Each row is a point on a tangle of strands that fork, close into loops and nearly touch. The rows are in no order.
In the rows, zero is written as 128.
Points whose rows are less than 210 apart are linked; no others are.
j_609: [ 82 176  95 169 163 153 132 119 131 165 126 113 165 131 122 197 151 157
 127 174  89 131 136  46 129 135 154 173  95  99  73 202 137 123 146  96
 182 122 186 159 127 147 155  97 141  90 104 134 116 166 154 108 152  88
  94  93 154 152 134 135 167 137 108 133 114 123  93]
j_243: [155 125 120  77 102 133 125  66 112 117 166  98 114 114 187 150 121 120
  88 113  66  95 199 162 155 198 102 130 100 102 103 107 139  96 147  79
 173 166 175 145  84 151 108 161 127  77 103 100  98 166 109  77 122 112
  90 160  88  26 149  60 149 174  90 137 127 153 107]
j_185: [ 86 108 130  68  92 101 134 183 130 126 168 105 102 130 155 125 111 100
 165 124 154 126 185 142 133 112 179 146 136 176 199 131 136 159 179 102
 142 110 106 114 152 143 146 127 151 114 175 138 141  95 166 131 159 123
 135 111 115 150 138 107 155 181 145  98 143 141 132]
j_162: [106  87 106 152  63 118 128 144  66 122 117 116 152 146 103  70  87 132
 134  80 160  93 102 170 134 133  83 107 158 147 111 119 122 140 100 191
 150 145 118  85 139 140 152 117 152 144 129 124 181  55 120 120 149 170
 148 164 101 106 143 154 129 128 121  85  76 139 112]
j_500: [208 167 185 101 136  98 134 106 143 104 117 142 130 116 133  89 146 156
 110 145  95 105  66 161 102 107 152  89 124 115 129  71 116  93 102 135
 105 109  74 113 116 152  80 150  95 144 103 100 146 145 125 144  97 166
 156 153 116 103 112 127  68  91 138 136  84 148 165]
j_942: [177 127 166 139 178 100 112 132 141 109 138 204 107  87 142 106 169 121
 125 121 136 156  81 166 136 128 123 144 134 129 146  91  99 117  85 174
  78 105 113 116  99  97 133 124 141 194 114 146  94 121 103 185 128 115
 160  97 183 152  81 178  82 120  98 178 134  88 146]
j_166: [103 149  67 168 135 151 132  61 111 173 122 122 170 143 153 184 135 161
  96 153 135 147 172  93 143 116 108 161 112 130  69 179 108 122 145 106
 163 144 177 157 116 111 170  86 162  91 129 107 103 178 121  84 155  84
  68 120 141 120 133  84 178 177  90 132 141 129  74]
j_524: [114 135 117 121  98  66 123 128 100 135 157 118 133 124 131 122  92 115
 134 111 186 131 135 160 147 133 107 127 112 180 183 102  63 129 113 153
  75 100 108 117 142 119 118 131 145 152 133 135 154 116 138 169 150 102
 149 142 111 150 114 113 133 154 159 138 141  96 163]
j_982: [ 62 146 107 174 170 164 156  78 127 161 144 104 128 175 115 122  87  99
 108 118 111 110 147  99 105 142 155 130 139 139  73 221 155 122 141  72
 204 139 130 126 151 135 115 158 136  86 134 117 178 143 169 140 127 151
 102  92 147 126 168 152 145 111  69 100 111 161 105]
j_32: [138 153 110 130  97 104 131  84 118 128 153 146 140  82 191 147 176 162
 122 144 137 103 158 120 156 158  98 108  73  70 121 109 127 119 108 142
 104 132 176 157 106 125 120 114 111 129 140 102  78 172 110 121 132  86
  97 150  88  83 107  99 135 143 131 184 157  87 168]
j_246: [142 104 123 126 110  94 136 107 153 105 123 139 107 165 111  36 113 134
 143 128 168  72 106 160  47  98 107  69 121 138 134 119 129 114 137 128
  86 119  75 125 149 113  88 125  71 142 149  93 173 145 123 151  71 151
 141 148  85  93 146 145  95  77 152 141 154 146 168]
j_610: [135 128 146 142 175 132 152  77 151 129 120 170 113 157  98  80  93  77
 106 107 104 129 101 142  84 105 127  87 136 170 102 129 115 108 138  86
 117 122  97 144 138 109  98 159 105 113 142 111 145 175 126 149 107 129
 119 118 128 119 139 118  93 105  94 145 155 168 141]
j_351: [161 170 153  98 156 102 154 131 137 135  93 143 153 146  74  97 115 129
 125 148 132 129  83 105  96  33 186 139 119 137 162 104 100 129 130 122
 103  96  64  92 163 146 104 114 104 127 134 116 210 126 168 147 122 161
 156 112 139 177 113 151  98  83 132  81  63 180 148]
j_344: [ 78 120 149 168 173 155 148  94 117 139 176 110  98 184 136 115  79 107
 118 114  69  66 113 147  78 148 134 124 157 156  65 195 137  99 120  96
 214 136 112 113 148 124 105 168 105  95 114 129 188 151 153 180  98 165
 138  94 138 112 181 162 147 127  73 130 106 172  97]
j_434: [148 134 118 139 143 123 148  89 129 145  81 140 144 123 105  98 113  81
 107 100 159 172 100 138 133 143  95  95 164 173 118 124 122 131 128 117
  93 137 121 127 130 100  97 149 154 131 136 116 137 136 120 138 138 134
 119 137 143 135 114 114  90  90  98 117 138 123 136]
j_965: [151  74 156 146 116 113 107 147 163 101 136 139  95 140 110  76 140 150
 158 145 109  56  91 154  65  98 122  97 129 104 114 109 130 113 125 158
 124 115 103 140 130 103 131 108  62 137 119 132 147 129 114 125  81 146
 163 130 106  98 135 174 118  97 158 158 158 140 125]
j_386: [ 97 152 125 122 132 161 160 110 132 140 140 127 127 103 180 122 150 105
 127 114 149 164 165 120 153 149 135 145 165 133 110 163 171 129 136  99
 167 145 142 126 118 126 127 108 172 111 148 136 103 121 132 130 149 131
  97 114 158 136 131 143 130 136  75  93 114 124 129]
j_905: [ 54 130  96 138  85 115 125 187  82 138 147  80 167 136 116 166 107 133
 156 103 149 139 150 102 174 139 140 171 127 141 144 163 131 156 111 156
 157 114 163 105 147 149 167 126 172 137 153 162 129  81 181 130 187 103
 127 107 138 163 131 134 163 158 136  95 103  93 103]
j_72: [ 83  85 136 196 153 165 125 166 172 117 112 171 117 170  81 111 129  87
 188  95 126 128 111 101  55 126 142 136 105  54 101 209 214 160 104 116
 152 104 111 138 142 153  99 163 100 146 153 127 109 125 160 134 119  87
 139  97 120 127 125 189  92  79 121 170 141 145 121]
j_290: [132 154 127 137  70 137 127 123  79 158 117 109 155 131 111 154  94 159
 121 142  66  96  96  79 138  86 128 151 116 105  88 114 100 121  93 154
 168 152 131 130 143 178 154  81 140 104 119 114 188 128 115  66 138 169
 122 156  73 101 127 138 129 134 142  76  75 167 117]
j_401: [169 174 152 124 158 177 122 100 127 137 114 125 104  74 192 196 154 129
  79 160  59 180 131 123 170 158 103 154 173 109 134 116 128  93 141 105
 141 168 158 147  97  99 154 106 150 102  75 172  91 153  94 125 146 172
 121 139 155 161 138 108 136 141 130  95 140 111 122]
j_904: [174 128 146 133 160  79 119 127 139 112  94 123 161 131 101 109 142 142
 110 126 143 143  69 165 134 179 111  96 114 135 147  99 104 127  86 168
  62 103 108 112 100 129  81 203 115 199  96 116 106 120 143 162 101 107
 163 161 179 131 103 107  99 105 150 181 117  92 150]
j_536: [166 123 147  56  97 112 120 160 159  85 180 104  68 102 203 104 171 166
 171 166 137  60 170 146 101 130 143 121 108  81 174  89 169 117 162 114
 116 140 130 138 126 130 110 115  83 128 136 136  81 138 110 135  86 143
 142 125  83  90 125 139 137 132 151 158 159 121 170]
j_494: [116 123  90 166 164 120 137  42 117 134 106 102 197 158  89  86 112 137
  99 108 145 128 125 148 112 148  91 103 117 145  53 170 110 119 126 119
 137 129 147 118 116 129  84 189 120 126 124  67 130 165 127 106 113  77
  95 157 130  84 157  69 137 144  93 147 101 142  99]
j_348: [ 98 137 123 115  83 135 114 180 132 122 157 112  91 121 153 184 125 135
 172 148 105  92 149  97 139 113 132 145  76  84 171 119 137 134 121 142
 120 105 140 149 151 164 128 115 114 128 143 144 107 147 148 140 141  98
 143 113  77 137 124 122 138 136 169 133 136 123 170]
j_538: [117 136 113 129 116 150 134 157 129 133 117 170  98 113 150 172 148 124
 134 147 141 175 154  99 130  70 145 156 137 128 152 110 115 141 135 130
 143 137 120 188 153 114 190  14 153 107 146 148 127 131  93 115 160 141
  91  98 115 152 117 166 153 117 139 106 167 116 142]
j_787: [155 165 146 125 148 171 137 111 159 147 137 160  77  91 151 204 165 125
 110 156  58 146 125  90 136 163 136 135 112  71 128 123 145  95 123 104
 140 130 158 190 102 124 135 112 115  97  89 158  91 179 125 124 125 120
 111 104 114 118 136 110 119 108 123 136 156 130 154]
j_224: [188 140 160 115 196  98 118 113 144 123 109 115 162 135 100 141 125 135
  89 134 114 152  71 159 126 126 136 132 123 178 156  82  73 120 116 143
  72 108 117  84 102 107 114 179 123 166  76 138 113 135 136 156 103 103
 163 128 190 174 108 101 127 136 124 153 113 118 106]
j_276: [103  59 116 185 127 138 102 148  93 106 140 142 130 141  85  81 100 103
 126  62 125 106 104 178 121 130  94 137 152 161  77 147 109 129 100 188
 174 137 114  96 121  99 183 140 144 163 120 150 146  69 106 147 137 143
 135 118 150 116 133 178 147 138  97 137 110 132  80]
j_336: [130 171 171  97 152 101 136 116 117 138 116 148 126 146 108 136  81  88
 100 127 112 148 106 132 127  75 162 132 119 182 178  79  74 126 127 108
  97  86  74 126 164 136 123 130 140 123 124 146 187 145 160 170 143 147
 132 113 123 173 117 118 112 114 126 109 120 158 163]
j_543: [ 90 118 143 136 122 122 115 141 119 133 174 127  78 138 145 140  77  87
 136 120 116 104 138 164 123 152 108 124 124 178 157 141  86 114 122 130
 116 114 109 142 156 105 136 136 133 126 122 169 138 150 129 203 144 130
 147 102 126 148 150 114 138 149 127 146 157 115 145]
j_2: [141 228  96  92 109 138 155 155 152 162 117  83 134 125 148 184 165 139
 144 201 173 148 136  79 153  96 171 156 115 102 186 136 112 142 160 104
 104 121 137 143 148 151  96  93 120 100 119 137 153 143 127 130 134 147
 130 140 109 167 126 100 158  92 173  73  98 110 188]
j_525: [160 162 156  50 121  95 111 135 162 104 179 132  56 112 170 149 142 127
 147 189 109  89 156 125 110 120 153 127 105 117 209  83 114 104 168  91
  85 109 118 167 134 122 106 122  89 113 122 159 107 174 131 160  98 133
 146 120  89 129 135  91 133 120 172 163 175 129 186]
j_915: [ 58 116 104 175 190 140 114 166 139 136 138  99 160 181  66 157 112 132
 151 117 119 134 113  92  94 133 168 148 109 126 120 223 162 145 138 106
 155  88 133 104 141 146 127 182 130 136 131 141 124 113 196 151 121  71
 139  85 183 167 151 142 151 111 115 148 115 118  65]
j_910: [ 73 125 167 109 145 120 118 136 116 111 193 172  82 125 156 147 123 110
 140 133  52 102 163 109 117  85 180 184 101 125 124 110 110 115 115 123
 177 118 114 152 148 152 199  86 144 109 143 154 137 149 151 141 159 118
 115  77 123 138 122 177 146 158  95 150 134 158 117]
j_100: [180 181 153  89 143 142 135  92 131 142 135 102  90  76 198 158 131 105
  78 145  96 147 125 164 170 192  94 127 176 132 161 107 123  95 119 102
 120 158 130 110 102 100  93 149 144 107  78 173 123 156 119 167 126 184
 149 152 142 155 130  94 114 117 143 102 125 116 155]
j_201: [ 83  99  84 179  86 140  99 156 112 131 124 124 154 118 127 148 152 145
 171 114 165 117 130 109 161 134  99 139 106  89 105 155 140 159  97 172
 112 104 171 155 127 138 153  80 137 156 146 140  79 121 117 100 161  75
 125 126 126 131 117 159 152 138 146 166 153  75 116]
j_688: [150 122 182 115 152 116 129 159 132  90 147 162 122  78 142  98 157 121
 129  95 116 145 105 168 150 140 132 132 158 123 135  89 151 123  89 163
 133 124 103  96 109 118 148 149 158 173 116 147 107  76 120 163 150 143
 147 127 159 139  95 173 103 133  92 121  88 109 138]
j_175: [131 151 130 128 170 154 164  68 134 140 120 129 147  92 176 111 178 113
 102 104 172 187 143 155 158 192 111 128 182 153  83 157 167 113 121 114
 147 159 149 103  88  86 109 163 171 127 137 101  77 123 120 160 144 109
  94 135 188 139 118 129 113 156  62 109 102 104 123]
j_471: [204 172 128 100  99 140 135  88 125 113 127 165 131  65 198 132 193 165
 109 154 117 143 155 136 165 166 122  92 105  59 133  74 158 103 142 119
  96 148 159 170  82 128 105 122 126 122 137  97  62 167  87  99 120 128
  90 160  92  63 100  97 102 117 125 160 156  96 186]
j_672: [132 111 135 114  88  78  91 130  92 109 151 130 145 110 120 117 115 136
 130 119 112 101 124 164 166 134 110 109  88 148 145  69  81 126  88 157
  62 105 126 125 126 147 125 145 130 156 109 131 112 126 127 137 140 106
 147 159  95 105 104  86 123 157 160 171 127 105 155]
j_212: [180  91 138 154 145 135  89 159 146  96 106 131 151 121  93 146 171 182
 138 145 124 121  92 106 137 107 136 126 114  96 123  97 114 135 116 162
  92 118 142 142 109 115 157 116  91 169 114 128  79 115 101  87  98 102
 142 131 148 125 113 121 133 130 155 174 161  89 104]
j_169: [152 122 131 109 120 147 121 190 170 116  92 169  78 119 118 147 148 108
 157 154 179 174 137 107 106  90 153 115 161 147 184  80 139 149 180 116
 100 140 104 182 157  90 151  50 123 114 160 149 130  99  96 121 127 177
 124 122 123 177 117 130 127  94 173 105 203 133 160]
j_657: [124  99 170  96 137 139 152 200 138 112  79 150 129 108  88 116 113  93
 129 109 123 195 106  92 159 145 173 121 151 126 174 105 186 163 112 118
 155 158 107 100 139 146 149 171 164 156 140 147 142  63 153 111 159 169
 132 118 152 146 111 150  83 109 129  72  89 142 126]
j_377: [102  81 139 210 143 172 115 155 158 131  82 202 113 181  47 103 118  87
 171 106 118 137  97  87  69  83 134 123 111  79  86 156 166 148  82 138
 114 106  95 168 139 146 131 115 106 136 160 132 148 119 127 101 128 107
 127  98 105 118 125 190 101  65 123 165 158 161 128]
j_533: [135 110 118 138  56 115 129 104  67 133 108 119 153 125  94  64  95 146
 109  90 111  84  98 146 139  95  85 104 138 117  83  96 113 115  89 179
 137 159 114 110 129 167 130  91 141 115 137  93 201  96  96  86 136 199
 129 185  78  75 144 147  98 116 131  74  59 162 114]
j_442: [128 132  99 132 133 105 142  63 115 158 102 112 185 143 107 127 105 103
  99 103 157 172 143 131 154 142  98 109 126 152 111 129 121 131 136 102
  85 125 143 132 114 132  85 170 150 135 126  91 107 152 135 110 143  87
  90 156 125 106 136  67 122 136 115 134 125 111 137]
j_944: [109 135  96 161 174 117 138  59 107 149 137  79 199 179 106  89 120 159
 122 124 140  96 123 144  98 114 108 145 132 151  49 203 104 111 133 119
 174 108 142  84 122 118 119 152 115 120 123  81 146 135 146 137  97  99
 123 132 184 126 147 112 151 141  73 130  89 148  65]
j_236: [205 177 163  53 123 106 140 143 135 113 121 151 119  93 154 109 157 157
 132 157 128 130 122 123 134  76 174 118 123 121 162  57 138 118 154 115
 109 116 104 115 114 146 114 107 115 131 132 111 137 123 118 114 115 169
 145 142 104 121 115 123 104 125 140 104  98 152 176]
j_790: [117  69 186 107 160 152 128 198 142  89 126 120 112 104 112 125 140 110
 128  82 106 154 117 156 162 188 147 118 166 127 148 119 186 149 118 147
 169 147 133  84 121 129 148 200 160 174 126 167  80  51 149 142 140 136
 154 119 190 142 125 151 118 142 111 115 107 129 101]
j_195: [118  85 126 102 140 124 150 141 165 102 138  99 136 100 155 112 164 131
 135  98 175 161 159 171 146 232 117  88 148 121 133 141 197 134 128 114
 114 142 152 107 104 103  81 219 135 158 151 115  25  88 136 136 111  90
 126 140 166 116 134  91 115 159 121 142 145  73 139]
j_655: [132  83 148 140 162 125 110 158 176 112 129 126 101 176  87 123  99 130
 148 142 123 102  67 119  54  87 140 132 133 143 136 129 109 136 145 129
 113 106 107 129 153  93 134 128  85 155 115 148 135 131 132 146  84 129
 173 103 148 156 152 139 138  97 146 153 165 136  98]
j_281: [151 135 104  96  97 108 146 140 140 138 104 110 118 104 160 121 105 118
 115 127 209 189 155 165 150 125 121 110 196 194 190 107 121 134 204 126
  88 156 114 100 140  77 131  77 138 110 141 139 151  78 108 116 133 180
 116 158 145 178 119 117 139 147 166  71 156 111 122]
j_443: [162 188 123  51 130 119 139 137 162 133 139  83  64 119 183 168 148 119
 145 183 146 132 167 107 135 122 172 136 122 132 202 113 128 126 188  71
 118 119 126 156 139 123  92 125 114  97 129 136 121 155 130 130 114 146
 140 124  98 142 147  78 165 117 167 109 150 134 174]
j_781: [184  79 126 142 200 110 127  65 162  90 101 187 113 142  92  73 128 114
  96 118 137 132  97 155  68 114 104  95 137 163 114 103  75 117 123 124
  86 136  94 130 117  74 103 166  66 169 133 102 124 167  91 142  71  99
 125 115 150 113 130 117  97 104 126 186 181 140 107]
j_298: [102 119 117 150 164 150 130 106 125 140 113 145 135 102 157 167 158 113
  98 133 128 199 178 116 165 153 116 158 155 158  90 162 131 134 151 106
 167 158 161 143 112  94 198 112 178 106 130 131  70 129 104 111 174  99
  83 118 178 155 133 113 157 177  88 134 166 124  71]
j_144: [ 97  90  90 200 146 175 118 134 101 153 123 133 142 136 115 103 108 115
 118  85 150 137 105 148 129 152  80 148 183 160  68 188 119 131 102 161
 192 155 132 113 122  84 176  90 163 141 139 160 163  88 109 152 159 155
 121 103 175 155 136 201 150 131  89 103 114 123  72]
j_493: [100 127 116  75  33 117 148 193  94 136 144 124 114 114 127 103 103 108
 170 108 173 125 178 127 144  97 159 131 130 142 189 101 147 164 146 139
 139 153 113 110 179 173 141  90 145 120 174 120 184  67 130 106 158 150
 129 140  91 114 118 144 131 143 153  80 117 146 160]
j_725: [169 152 145  61 102 139 153 190 148 124 114 158  71 108 135 120 151 122
 135 153 145 155 147 104 124  78 173 119 167 133 194  65 143 136 172 119
 132 153  98 138 142 124 139  68 120 114 135 145 158 107 100 117 120 203
 141 129 113 148 103 145  93 102 163  79 144 161 175]
j_601: [ 92 118 170 160 163 133 124 135 136 120 165 171  87 155 112 138 116 131
 134 139  74  94 112 112  78  85 152 171 127 134 101 153 113 123 123 127
 171 109 121 148 140 106 162 101 110 131 112 160 135 155 140 161 108 120
 141  79 142 148 149 184 156 124 100 160 136 151  98]
j_527: [114 139 137 134 159 168 141 124 154 132 121 144 115 116 122 174 145 105
 135 124  59 136 137  84 120 155 153 136  92  68 105 155 184 122 115  96
 158 115 152 160 117 178 112 169 119 103 118 122  95 163 156 117 133  84
 121 109 111 105 135 112 117 125  99 137 119 148 139]
j_921: [196 137 130  71 111 141 108  89 109 101 135 108 106  75 201 146 163 142
  78 137  78 119 195 156 179 196  97 110 124 101 138  92 145  97 159  97
 131 162 175 147  86 133 118 156 127  89  96 113  52 154  98  91 119 141
  98 169 113  68 128  61 136 161 132 147 149 124 141]
j_755: [140 132 110  90  80 134 122 153 132 131 132 100  93  86 214 145 144 149
 136 161 174 127 162 158 163 157 101 120 183 132 178 123 154 125 173 135
 123 170 142 128 127  87 138  66 138  93 135 153 115 102  79 101 129 197
 114 162 126 141 122 137 154 141 163  79 170  99 133]
j_112: [159 129 139 134  65 110  95 102  86 107 113 172 153 117 111 111 135 147
 110 105 109 116 125 142 165 118 108  95  88 107 112  42  98 116  82 180
  74 124 119 148 106 161 139 120 135 143 115  90 124 130  92  91 141 121
 132 158  68  69 111 111  89 125 138 173 131 122 157]
j_720: [ 93  94 156 158 152 170 137 167 155 124 121 157 125 138  88 142 141 105
 156 113  51 126 118  63 105 133 178 146 100  48  82 178 217 136 100 109
 186 130 126 136 132 182 132 181 111 132 135 129  97 113 167 100 136 101
 119 111 112  97 120 173 105 111 115 147 100 162 105]
j_864: [187 116 141 142 189  81 120  67 148  99 114 157 144 116 112  84 161 150
 102 125 133 132  98 186 105 164  92  89 132 128 114 107  76 104  78 148
  83 137 103 112 102  94  74 208  91 171  98  89  98 156 114 159  70  96
 125 150 156  99 110 123  78 126 136 197 137 101 142]
j_718: [ 70 174  78 192 137 153 153  87 108 187 119 103 178 162 113 157 110 136
 141 147 120 121 138  53 104 109 140 149 103  79  63 223 150 137 130  90
 181 117 157 148 139 161 106 103 137  81 128 107 168 171 150  93 133 117
  88 109 119 133 156 150 144 112  93 102 100 140  99]
j_799: [ 56 123  96 186 186 181 142 131 159 161 114 101 133 199  78 159  93  81
 134 149 115 140 133  66  86 135 154 130 125 147 119 231 171 145 172  45
 157 116 138 148 162 145  94 188 127  93 144 134 143 156 172 139 132  98
 117  78 152 150 181 112 137  94 120 130 151 136  98]
j_872: [129 158 140 108 109 136 134  82  88 146 153  97 126 128 147 163  94 127
  73 129  27  78 152 106 157 136 130 164 101 100  84 123 116 101 103 111
 198 150 155 127 112 164 144 129 142  74  97 117 173 160 133  93 129 168
 102 140  87  89 136 107 157 169 107  80  67 174  98]
j_714: [155 127 124 121 146 148 127 157 170 137  79 127 113 160  85 153 116 128
 137 158 163 151  93  99  99  85 142 102 146 169 172 109 115 148 165 106
  85 114 110 146 149 108 118 120  95 118 123 141 164 134 115 131  97 152
 159 136 128 179 126 101 139  79 175 120 174 126 136]
j_656: [106 125 120 111 119 109 118 120 111 124 167 168 111 110 159 156 140 121
 142 148 128 138 173 127 132  63 139 166  98 145 131 111  97 120 151 127
 131 110 126 159 149 114 199  34 130 108 154 131 121 160 113 133 152 100
  90  94 114 127 120 135 163 162 111 151 169 148 123]
j_554: [114  68 118 156 103 151  85 181 121 100 134 115 129 127 116 159 151 170
 167 152 108  91 128 109 132 110 116 137  96  97 105 126 135 143 134 172
 131 119 171 140 121 125 189  92 104 142 121 151  75 115 108  79 123  99
 135 133 118 115 125 138 167 148 161 170 157  99  93]
j_250: [ 98 131 106 129  64 131 122 180 126 140 101 122 151 149  78 143 110 110
 162 109 190 153 125 106 157 135 116  98 101 117 163 112 140 183 102 155
  63 115 123 147 162 167  91 150 145 153 158 133 118 102 135 112 145 101
 154 141  78 141 118 107 102 102 181 123 132 103 182]
j_735: [ 86 144  91 168  55 122 100 166  73 145 150 109 148 114 140 154 141 164
 159 119 168 107 137 117 175 109  98 167 105 115 118 146 104 160  87 190
 129 114 152 124 133 136 181  48 166 146 134 149 128 101 121 120 176 118
 126 130 122 145 101 180 156 150 131 121 106  83 119]
j_404: [140 176 133 156 156 142 127  62 118 158 156 120 112 135 182 139 126 149
  90 170  91  85 117 136 105 139  94 142 139 133  82 173  90  88 123 118
 178 137 153 127 114  98 127 100 103  95  81 139 163 200 118 160  96 158
 131 136 146 132 153 110 145 136 107 136 121 145 117]
j_758: [ 71 156 100 141  91 142  91 208 126 152 123 115 125 142  90 209 114 108
 181 136 133 127 137  77 154 136 142 143  69 100 181 130 116 163 103 130
  82  84 147 156 166 197  94 145 124 132 148 155 119 137 158 145 167  70
 155 115  69 169 126  97 105 129 200 147 129 123 178]
j_669: [119  55 169 188 159 172  89 176 155 109  88 201 101 160  39 142 117 102
 151 108  58 146  76  67 102 102 144 128  93 101  94 119 149 159  97 140
 126 112 111 176 116 145 174 141 110 147 128 153 111 122 131  97 133  99
 139 102 107 126 118 153 116 103 130 181 168 156 102]
j_459: [136 117 105 114 175 114 145  97 145 124 112 104 175  85 147 120 176 144
 110  93 191 186 157 145 154 194 125 129 142 154 104 147 165 140 146 121
 103 138 160  98  77 114 111 184 148 154 147  92  36 109 122 118 127  65
 103 148 190 130 106  98 133 170 101 146 134  82  98]
j_808: [ 93 109 104 126  94 160 127  82  83 142 164  98 122 132 140 171  85 116
  82 108  39  97 179 134 165 183  87 148 102 107  73 126 137 115 129 104
 198 153 179 160 109 162 124 152 135  72 116 112 121 164 114  93 136 136
  91 145  71  58 172  77 159 184  95 113 108 164  86]
j_440: [102 124 157 129 190 119 137 156 129 115 125  94 175 171  80 130 114 136
 128  94 110 134  86 121 114 134 178 146 131 138 115 160 135 133 129 133
 161  98 133  69 136 145 140 201 134 154 112 136 146  97 198 160 121 103
 159 107 189 164 139 153 140 131 102 131  79 135  88]
j_635: [185 123 165  96 147 124 136 107 145 103 124  77 134 153 129  85 121 158
 110 156  92  73  69 157  81 133 135  85 149 123 110 120 139 100 151 120
 145 125 102  98 117 129  74 176  86 125  93 115 150 139 142 126  76 177
 172 166 127 110 143 100 116 109 142  96  83 150 122]
j_248: [168  63 106 117  87 126 118 157 118 106  93 165 126  94 138  73 141 104
 126  79 196 189 153 172 168 153  85  96 180 163 159  72 141 151 148 163
  79 173 123 121 115  90 146 104 161 151 158 129  91  61  83 100 151 141
 119 155 135 111 103 136 117 141 138 116 162 106 108]
j_354: [159 164 177 100 182  90 116 114 134 148 133 133 124 143 123 148  84 100
  93 152  92 130  88 152 118 116 128 119 113 170 163  94  57 101 117 125
  69  94 103 127 132 113  93 160 109 136  85 162 154 177 153 194 111 117
 165 127 145 167 114  87 100 120 159 170 136 127 164]
j_600: [ 85 105 132 113  88 150 135 246 123 143  80 132 142 132  42 134 119  95
 152 122 158 197 126  60 147 113 165 143 146 113 175 140 173 202 114 134
 133 159 128  97 166 170 147 143 160 145 169 149 175  48 138  90 164 162
 137 114 130 159 111 149 101 107 163  60 112 134 149]
j_84: [ 98 105  76 171 132 133 130  90  98 147 113  95 185 152 116  87 110 150
 124 103 184 125 131 140 123 123  91 144 167 176  60 193 128 128 141 129
 177 151 146 105 116  96 154 109 150 120 150 100 149  95 136 110 145 128
  97 126 165 135 142 146 159 154  91  98 109 121  53]
j_468: [160 129  73 153 110  90 104  64 120 124 136 152 161  74 185 107 173 184
 111 136 198 126 167 164 165 148  58 108 101 113 120 121  68 117  98 178
  69 156 140 134 110 104 136  97 139 157 129  89 106 154  79 123 114  84
  89 151 118  83 102 133 116 161 148 188 173  66 144]
j_196: [ 92 126  99 120  50 111 136 168 100 137  97 161 140 150  79  87  98  96
 158  79 192 153 150 129 129  83 132 113 117 123 157  95 146 168 112 139
  92 131  88 121 174 178 105 119 158 141 182 104 174  82 128 100 160 127
 138 136  71 107 122 142  94  96 137  94 115 160 188]
j_49: [124 153 130  97 115  97 132  63 116 134 206 108 115 127 215 115 139 166
 125 147 143  82 173 174 130 130 108 161 129 150 104 143  95  98 132 120
 158 125 136 110 115  97 133  89 118  92 118 120 138 169 114 157 114 129
 120 132 137 117 131 124 170 182 104 136 129 124 114]
j_316: [ 51 120 110 128 111 149 135 206 110 154 112  98 151 133  68 180  99 108
 134 123 136 180 158  68 172 123 172 177 136 154 173 152 130 179 141 115
 151 146 148 115 170 174 169 131 189 113 162 150 147  64 180  89 187 126
 116  85 135 181 137 121 148 137 157  72 116 111 104]
j_264: [ 75 137 114  71  77 104 113 167 132 117 209  90  70 119 203 173 134 138
 175 151 136 106 201 136 137 128 150 163  99 144 200 133 118 134 161 118
 144 112 132 131 144 130 157  98 129 113 152 150 107 132 137 151 152 116
 135  95 112 156 146 128 179 171 157 130 153 115 150]
j_424: [142  92 119 116 129 106 141  95 163  97 127  69 135 171 125  72 109 139
 141 139 147  63  98 170  63 157 119  59 150 140 121 158 157 110 157  98
 133 131 103 112 128 113  70 190  81 128 133  88 141 139 143 137  68 145
 142 152 131  92 173 100 127 102 149 133 129 138 120]
j_779: [180  66 152 171 151 157  96 149 154  98  63 151 148 158  40 119 125 145
 132 125  78 119  51  92 114 102 130 120 109  98  89  85 137 132  97 174
 109 121 102 146  92 137 150 130 106 162  96 130 107 106 101  72  97 130
 155 152 127 111 112 142 106 101 150 155 136 145  91]
j_181: [133 131 136  79  90  92 125 106 134  97 215  91 106 118 227  93 174 180
 157 150 139  47 177 174 111 132 130 129 101  83 135 129 148 106 159 110
 135 119 152 111 116 125 110 118  92 125 138 103 102 163 134 133  94 104
 119 128 105  77 133 137 159 160 121 166 117 120 148]
j_694: [156 125 103 152 122 109 132  97 121 125 118 171 133  70 159  96 159 131
 109 106 194 175 146 161 164 128  78 117 145 141 129  92  96 129 117 162
  68 151 130 136 105  82 148  80 151 150 146 121  92 118  73 121 142 118
 102 138 134 120  90 137 105 146 134 143 177  83 131]
j_392: [152 200 107 123 101 132 156 125 117 165 105  73 197 126 132 149 143 182
 137 172 184 128 104  84 149  91 142 144 138 115 132 155 119 138 149 138
 113 119 154  96 122 149  94  90 133 109 109 107 160 130 140 108 124 148
 127 156 141 153 119 120 145 103 148  71  72 109 133]
j_446: [119 169 152 138 159 127 152  61 138 156 176 122  92 163 159 119  95 116
  92 149  73  70 115 154  81 152 119 122 120 119  85 174 118  81 120 102
 168 115 125 124 117 124  70 163  86  99  91 122 174 196 144 189  81 149
 150 123 125 102 160 131 122 116  89 148  96 166 152]
j_848: [152  91 107 122  76 112 136 142  95 123  81 140 118 126 119  88  90 110
 111  84 199 167 134 188 144 128  89  90 187 181 183  75 106 142 160 167
  62 142 101  96 136  94 149  77 147 142 138 133 177  48  99 125 152 189
 148 165 125 149 109 130 117 108 149  63 145 126 132]
j_682: [154 153 152 149 174 109 144 117 121 140  89 113 184 147  73  89 126 154
 116 124 127 122  47 131 102 101 162 135 145 132 103 136 109 115 109 149
 141  95 101  76 127 138 127 142 121 156 108 107 184 105 151 145 113 142
 149 121 171 168 116 167 111  93  96  95  41 143 102]

How many points has the smallest loop of links through each point below? Write - if it is on no loop.
j_424 | 10
j_212 | -
j_196 | 7
j_601 | 7
j_694 | -

A fork is a point with three links, a tip a point with one. Leave the first point through the second and follow the links. Name the first fork or tip that comes.
j_554; j_212 | j_100
j_787; j_527 | j_942
j_144; j_84 | j_982
j_781; j_610 | j_755
j_344; j_446 | j_392
j_169; j_725 | j_655

A piece is two or more points that can be reached from each other along the links. Count, over all rows, the pieces, the separate loops (a circle has one, a figure eight two, a Y none), the forks (points with three links) and the tips (points with one).
pieces | 5
loops | 3
forks | 3
tips | 7
